Each row is a point on a landscape with many peaks, with its height.
A climber steps from a point to the highest of its 3 nearest points, and stops where none of them is higher. Distance is the straight distance between rows; heights are no part of it.
(91): [143 145 133  98 149  85 101 108 123]  (h 2.68)
(777): [150  86  75 168  95 206 150 146 131]  (h 4.18)
(253): [149  85  73 154  89 202 135 122 136]  (h 4.04)
(816): [151  85 142 147 100 225 138  97 128]  (h 4.59)
(568): [144  87 174 173  90 187 157 110  98]  (h 1.38)
(531): [146  96 134 172  75 150 141  88 112]  (h 1.77)
(215): [ 70 165 117 114 135  90  94  98 135]  (h 4.35)
(146): [167 121 159  98 156 107  96 134 141]  (h 3.31)
(173): [121 108 139 188 110 114 168 115 115]  (h 1.42)
(510): [105 151 161  91 167 106 120 131 146]  (h 4.34)
(608): [150 141 151 124 173 107 147 167 120]  (h 0.67)
(581): [ 59 159 173  63 128 151  91 137 161]  (h 5.80)
(190): [ 81 114 190  80 119 153 117 140 197]  (h 5.59)
(458): [193 121 119 105 138 132 105 159 110]  (h 1.94)
(788): [105 151 125 108 147  80 106 101 123]  (h 2.50)
(936): [ 60 140 186  64 108 166  99 138 183]  (h 5.67)
(222): [153 105 102 162  81 137 140  97 112]  (h 1.67)
(293): [142  90 139 187  88 163 168 118 109]  (h 1.52)
(393): [131  81  49 151 107 215 132 155 135]  (h 4.02)
(810): [ 98 138 113 148 121  80 117  88 121]  (h 2.30)
(726): [158 104  87 170 104 175 166 160 107]  (h 4.15)
(38): [137  69  88 158 104 234 129 133 146]  (h 4.14)
(647): [105 111 148 188 103 118 153 103 113]  (h 1.47)
(501): [160 136 106 148 123 113 154 139 106]  (h 0.91)
(367): [193 122 106 106 135 126 104 149 109]  (h 1.63)
(114): [149 116 113 181 110 134 180 146 107]  (h 2.08)
(135): [ 71 161 157  73 143 128  89 124 155]  (h 5.51)
(374): [120 114 132 180 103 111 156 102 115]  (h 1.51)
(243): [ 65 157 171  71 140 141 106 144 161]  (h 5.70)
(935): [162 125 162 103 163 110 109 148 133]  (h 3.15)
(1025): [139 125 104 148  96 100 123  83 114]  (h 2.16)
(11): [ 47 177 122 103 134 113 100 120 143]  (h 3.64)
(592): [ 91 141 120 163 129  90 156 114 123]  (h 2.09)
(821): [183 122 146 106 153 111  98 149 122]  (h 2.90)
(599): [154 144 135 118 158 102 132 148 119]  (h 2.10)
(682): [147  98 183  93 138 112  84 124 189]  (h 3.63)
(552): [128 144 123 148 142  93 154 134 116]  (h 2.99)
(648): [154  91 131 164  75 188 141  91 119]  (h 2.34)
(577): [182 120  73 121 110 151 126 157  99]  (h 3.40)
(956): [146  77 122 167  87 222 148 122 128]  (h 4.95)
(771): [158 132  98 141 115 105 136 115 106]  (h 1.31)
(579): [123 146 167 105 173 111 137 157 145]  (h 2.92)
(107): [147  97 124 176  83 143 156 106 113]  (h 1.84)
(182): [ 38 187 122  91 129 141  91 134 140]  (h 3.53)
(126): [ 69 145 117 143 128  87 126  99 125]  (h 2.21)
(180): [186 126 116 111 144 129 121 165 100]  (h 1.55)
(812): [181 123  90 132 124 147 138 164  99]  (h 2.83)
(976): [ 96 153 162  98 174 111 134 145 144]  (h 3.87)
(854): [161 113  98 167 108 136 167 145 110]  (h 2.15)
(875): [103 150 154  85 160 102 107 121 143]  (h 4.54)
(958): [143 143 126 118 145  92 120 120 120]  (h 2.58)
(822): [ 63 162 123 114 150  98 120 121 135]  (h 3.78)
(411): [164 109  73 151 116 179 160 188 101]  (h 4.13)
(341): [ 74 162 136  85 148  97  89 106 145]  (h 4.73)
(984): [124 136 120 160 121  87 147 106 116]  (h 1.59)
(1028): [119 150 145 125 169  96 147 148 124]  (h 0.27)
(675): [178 133  98 126 122 118 126 136 105]  (h 1.19)
(1042): [112 150 109 121 131  77 104  90 120]  (h 2.40)
(526): [112 151 124 119 149  86 125 118 126]  (h 1.78)
(485): [ 97 128 192  86 157 131 125 150 179]  (h 5.53)
(79): [ 89 146 176  78 147 131 104 135 160]  (h 5.60)
(857): [ 82 164 129 123 152  98 136 121 127]  (h 2.91)
(149): [160 115  49 118 115 183 126 177 107]  (h 3.77)
(202): [169 110  74 148  98 155 145 133 111]  (h 3.88)
(716): [148  76 121 147  94 226 130 106 137]  (h 4.58)
(521): [ 73 166 117 102 137  93  86  99 130]  (h 4.46)
(300): [151 144 135 130 159 105 148 150 115]  (h 0.55)
(778): [121 144 129 152 147  95 166 138 112]  (h 4.36)
(927): [138 136 110 149 128  96 143 123 111]  (h 5.72)
(428): [160 132 113 158 135 123 171 157 107]  (h 2.32)
(527): [ 52 176 145  84 146 131 110 135 144]  (h 4.37)
(993): [164 107  64 151 103 181 148 159 113]  (h 4.27)
(432): [126 127 178  87 166 116 103 134 164]  (h 4.90)
(244): [102 154 134 129 156  96 140 131 129]  (h 1.92)
(1012): [175 135 137 115 158 118 134 170 112]  (h 1.22)
(793): [150 122 109 159 109 115 151 116 104]  (h 0.39)
(30): [138 136 110 133 122  89 126 104 113]  (h 2.25)
(487): [174 128 101 151 132 138 166 180  98]  (h 2.51)
(488): [ 63 168 124 115 146 102 111 112 135]  (h 4.29)
(632): [162  94 100 168  80 182 149 111 119]  (h 3.19)
(807): [139  90 155 176  82 164 154  99 113]  (h 1.58)
(170): [115 119 179  80 149 118  88 118 176]  (h 4.77)
(604): [128 122 181  94 163 114 109 145 162]  (h 4.93)
(167): [ 51 159 120 152 136 101 133 117 138]  (h 1.98)
(444): [132 107 124 176  90 122 147  92 108]  (h 1.62)
(884): [132 114 176  79 152 110  87 115 172]  (h 4.42)
(999): [156 105 106 179  96 144 159 125 113]  (h 2.01)
(78): [117 110 185  89 151 122 103 132 185]  (h 5.20)
(363): [139 132 159  83 159  98  85 111 146]  (h 3.79)
(934): [152 146 141 110 159  95 117 132 120]  (h 2.89)
(762): [170 113  67 140 113 172 143 175 101]  (h 4.21)
(849): [106 136 166  72 150 105  85 112 167]  (h 4.39)
(463): [132 112 122 165  87 111 136  87 108]  (h 1.82)
(815): [ 71 168 146  85 150 114  97 121 145]  (h 5.13)
(189): [170 131  97 121 120 101 122 113 105]  (h 1.24)

Two climbers start at each pair of points below. Name the first point that both come to, or write none.
(126), (526) => (934)
(485), (190) => (581)
(608), (428) => none
(253), (807) => (993)
(647), (531) => (107)
(579), (976) => (875)
(521), (788) => none

For each start below, name the point where the climber stops.
(849) => (78)
(11) => (581)
(114) => (993)
